Each scene shows the same named points in several views. A view is turned or mirrored, and shifted as a whole, has a little noise and may leave points out.
In the rows, 128 means zero.

Scene 1
View 1
j715: [115 137 133 167 163 162  94  81 140 164 158 117 110 146 133  91 139 144
  88 169  91]
j835: [117 152 108  84 207 135 128 123 115 172  95  83  91 100 149  55 148 114
 131 173 141]
j404: [ 78 110 143 149 157 130  95 154 147 172 162 142  85 131 142 106 106 129
  94 144 105]
j544: [ 91 106 152 158 174 147  78 167 118 162 179 126  69 144 132 121  87 133
 100 159 106]
j120: [139 132 126 118 138 163  90 173 129 166 140  90 127 144 146 131  91 128
  96 128 109]
j384: [132 122 143 148 137 163  92 140 123 131 161 132 151 143 116 143 105 132
  99 134  83]
j913: [132 134 139 158 132 167 100 128 125 150 143 120 127 156 139 128 108 123
  96 147  93]
j471: [111 122 127 109 163 141  90 156 146 162 158 116 131 117 126 110 114 142
  98 126 102]
j986: [144 139 131 128 183 164 106 100 101 121 141 114 150 123 104 108 139 133
 122 162  94]
j113: [ 89 124 137 149 187 138 101 119 128 168 152 125  75 127 137  83 126 130
 105 173 111]
j476: [108 112 133  86 175 131  95 201 124 148 154 118 124 104 120 125  94 130
 118 120 114]
j558: [124 127 135 139 122 153 101 147 144 148 148 134 151 140 134 134 108 126
  92 122  89]
j995: [118 130 142 165 160 164  94 130 112 162 148 109  82 157 146 113 104 123
 101 173 106]
j380: [ 99 126 135 140 153 133 116 116 144 146 142 150 131 119 127  99 137 123
 104 145  96]
j467: [103 125 147 167 168 151 102 125 110 153 147 128  79 146 141 106 111 117
 108 176 107]
j396: [111 145 131 153 191 159 106 109 106 184 123  83  44 149 165  71 125 116
 110 202 130]
j243: [103 119 148 153 176 148 100 151 100 150 150 123  77 141 135 116  98 116
 116 170 112]
j355: [129 142 106  53 196 137 112 176 118 172 106  70 111  95 144  81 122 122
 128 141 142]
j861: [147 135 122  94 171 164  91 166 110 156 138  78 130 127 129 119 104 133
 112 138 114]
View 2
j835: [160  69 106 208 113 121 126 137 107 110 109 149 138 158 144 176 167  59
 144 116 117]
j113: [159 108 134 179 129 131 132 153 110  93 112 102  80 145 121 169 108 101
 122 113 113]
j396: [163 112 158 199 146 141 147 168 100 135 120 106 108 168 149 147 143  80
 108  89 112]
j995: [159 104 156 170 159 130 118 161 109 126 135 100  98 120 120 148 108 126
 111 100 104]
j986: [160  88 127 164 122 140 139 107 127 115 148 142 131  96 138 186 113 150
 142 141 108]
j120: [143  66 119 154 160  84  85 156 113 130 136 130 120  81 100 133 116 122
 116 116  96]
j380: [177  89 126 152 129 123 102 131 119  82 100 124 105 120 111 193  90 129
 136 131 103]
j861: [131  62 104 173 137  95 108 139 116 131 152 141 126  82 114 142 136 114
 129 125 106]
j715: [171 120 149 140 135 128 153 142 123 111 106 119 101 129 137 166  90 134
 103 128  95]
j355: [132  44  80 205 115  89 105 139 108 115 128 156 135 118 121 153 171  58
 145 123 118]
j476: [125  53  83 183 128  92  75 141 112  89 144 121  89  80  79 156 119 108
 149 126 118]
j558: [164  76 127 133 154  97  77 140 121 105 118 127 115  81  94 165  82 150
 124 129  91]
j404: [156  97 126 163 142 109  94 165 109  80 105  94  67 123  89 160  89 110
 120 111 109]
j544: [136 103 134 180 150 122 105 169 106  99 144  77  53 107  91 143  95 121
 118 102 117]
j467: [164 106 153 179 151 143 114 155 108 109 131  94  90 130 120 166 104 124
 123 102 111]
View 3
j404: [128 104  79 137 132 145 112 104 141 143  98 134 135 149  85 181  96 134
 112  49 147]
j861: [105 147 119  97  98 115 105 121 156 103 122 156 127 139  99 110 109 151
 109  99 154]
j995: [155 140  94 115 101 114  98  94 118 142 105 127 142 158 116 171 109 133
 124  83 148]
j113: [131 131  98 122 115 148 132  81 124 147  99 127 109 143 110 190  93 120
 119  73 160]
j476: [ 81 119 115 112 129 140 106 139 176  89 114 142 122 152  64 130  98 136
 100  64 152]
j355: [ 66 146 124  94  96 129 127 105 172 122  90 163  74 138  82  91  88 123
 109 112 186]
j986: [110 164 139 105 102 134 141 106 150 109 146 136 117 152 146 177 145 150
 104 107 143]
j558: [118 116  90 132 126 122 109 126 168 134 130 158 160 159 110 157 145 174
  99  71 124]
j913: [140 133  94 122 109 111 103 111 145 139 125 145 158 163 123 163 140 162
 110  86 131]
j120: [121 128  94 112 107 106  91 123 157 125 115 161 152 149  92 113 115 161
 110  84 143]
j243: [136 136 106 116 113 125  95 106 130 124 101 111 130 171  99 177 100 114
 120  75 155]
j396: [153 154  98 104  83 118 115  60  99 171  76 125 100 150 123 164  85 105
 137 108 180]
j715: [151 139  94 122 106 139 143  76 117 153 125 146 135 129 144 193 123 158
 118  84 141]
j384: [129 130 106 123 121 122 105 131 157 109 146 143 165 160 117 170 144 171
 102  73 121]
j835: [ 79 154 121 102  93 137 148  75 153 156  80 148  58 148 112 132  98 108
 115 121 190]
j544: [148 118  94 121 124 133  84 116 122 110 108 113 151 153  79 179  84 124
 121  46 144]
j471: [102 120 101 121 124 144 126 117 161 117 123 158 129 130  92 144 107 159
 102  67 145]
j380: [105 122 100 136 129 149 143 101 161 148 118 143 121 158 121 190 135 150
 100  76 141]
View 4
j396: [158 124 180  99 100 148 116 150 173 152 226  98 157 128 146 147 149 115
 140  87  46]
j404: [175 105 146 140 112 104 166 126 131 141 160 124 148 118 135 130 119 149
 105 129  72]
j384: [127 105 129 146  89 110 160 119 131 113 109 153 110 126 129 131 139 105
 138 113 114]
j558: [150 111 142 155  84 108 174 127 126 120 104 131 124 132 137 127 142 116
 132 120 122]
j913: [143 111 142 147  78 125 147 131 149 126 128 128 122 130 132 138 153 104
 135 110 103]
j476: [125 104 154 111 123 100 187 129  99 121 121 133 164 138 166 112  74 128
 143 117  95]
j986: [115 124 161 108 113 119 160 120 138 115 161 168 103 140 139 121 156  99
 166  66 116]
j471: [144 119 158 116 107  96 181 131 106 112 142 131 144 123 146 123 119 130
 138 124 110]
j715: [163 125 157 124  95 115 144 127 149 120 192 139 109 111 115 143 183 121
 131 105  97]
j113: [167 114 162 115 122 116 152 127 145 143 202 131 140 123 134 132 137 139
 123 100  66]
j544: [141  90 130 128 110 112 139 122 140 136 161 133 149 111 128 141  99 131
 111 132  46]
j243: [136  97 144 127 111 129 139 126 153 147 163 133 144 132 142 132 111 120
 127  99  53]
j380: [173 119 159 144 119 107 186 116 135 140 155 149 116 138 139 113 153 139
 125  87 110]
j861: [109 119 165  95  94 120 158 144 117 107 135 119 154 135 161 129 111  98
 169 107 107]
j355: [129 138 204  70 121 123 183 158 107 124 166  94 186 155 192 111  96 116
 178  88 104]
j467: [153 105 147 134 106 130 137 127 162 149 175 132 133 128 133 137 137 123
 124  95  59]
j120: [129 114 153 125  76 120 155 146 124 115 114 104 155 129 153 137 118 102
 148 129 107]
View 5
j986: [184 118 118 115 141 152 135 123 112 132  93 107  48 127 123 112 114 137
 114 136 110]
j471: [150  91 117  91 141  98 133  99 142 133 106 136  69 137 123  82 154 141
 116  87 125]
j243: [139 115 104 140 144 116 115 114 119 123 113 151  98 128 119  96 177 167
  82 149 124]
j396: [134  95  72 150 181 147 126  99 107 172 144 113 135 135 138  80 160 165
  75 176 101]
j120: [128  85 112 106 108 104 130 105 130 157 134 152  86 150 102 101 140 132
 112 103 150]
j835: [130 111  87  94 181 152 121  84 141 165 152  56  87  99 156  76 153 150
 105 148 125]
j467: [144 112  99 143 150 128 117 117 118 129 100 148 114 135 121  91 166 161
  93 154 102]
j380: [153 113 113 100 145 129 117 112 147 120  70 126  95 126 127  82 150 138
 134 118  92]
j113: [152 103  95 127 179 121 123 103 127 132 100 129 110 131 139  73 172 165
  94 138  92]
j355: [122  99 100  75 156 122 128  78 144 166 175  70  56 104 144  85 155 146
 101 113 165]
j544: [145  99 106 141 149  86 124 109 118 117 105 181  99 144 116  87 191 174
  75 126 121]
j913: [147 100 113 126 112 127 124 123 124 141  94 158 102 151 100 105 131 131
 121 127 114]
j558: [143 100 123 102 103 111 121 118 142 129  83 160  90 149  99  99 136 125
 136  98 120]
j384: [161 106 128 116 104 114 128 128 124 120  80 165  71 148  97 112 130 132
 121 109 120]
j995: [143  98  97 146 140 125 125 115 111 145 114 156 115 148 112  97 154 154
  91 149 110]
j476: [133 108 125  85 129  84 122  98 147 117 126 135  46 115 122  93 177 153
 101  90 161]
j861: [145  93 112 102 126 115 137 103 122 156 147 122  53 134 115 106 135 138
 100 110 156]

Which points are out of place in each view (at most two, in the order of its rows)? Write none if all are in place.
view 1 | j835
view 2 | none
view 3 | j544
view 4 | j380
view 5 | none
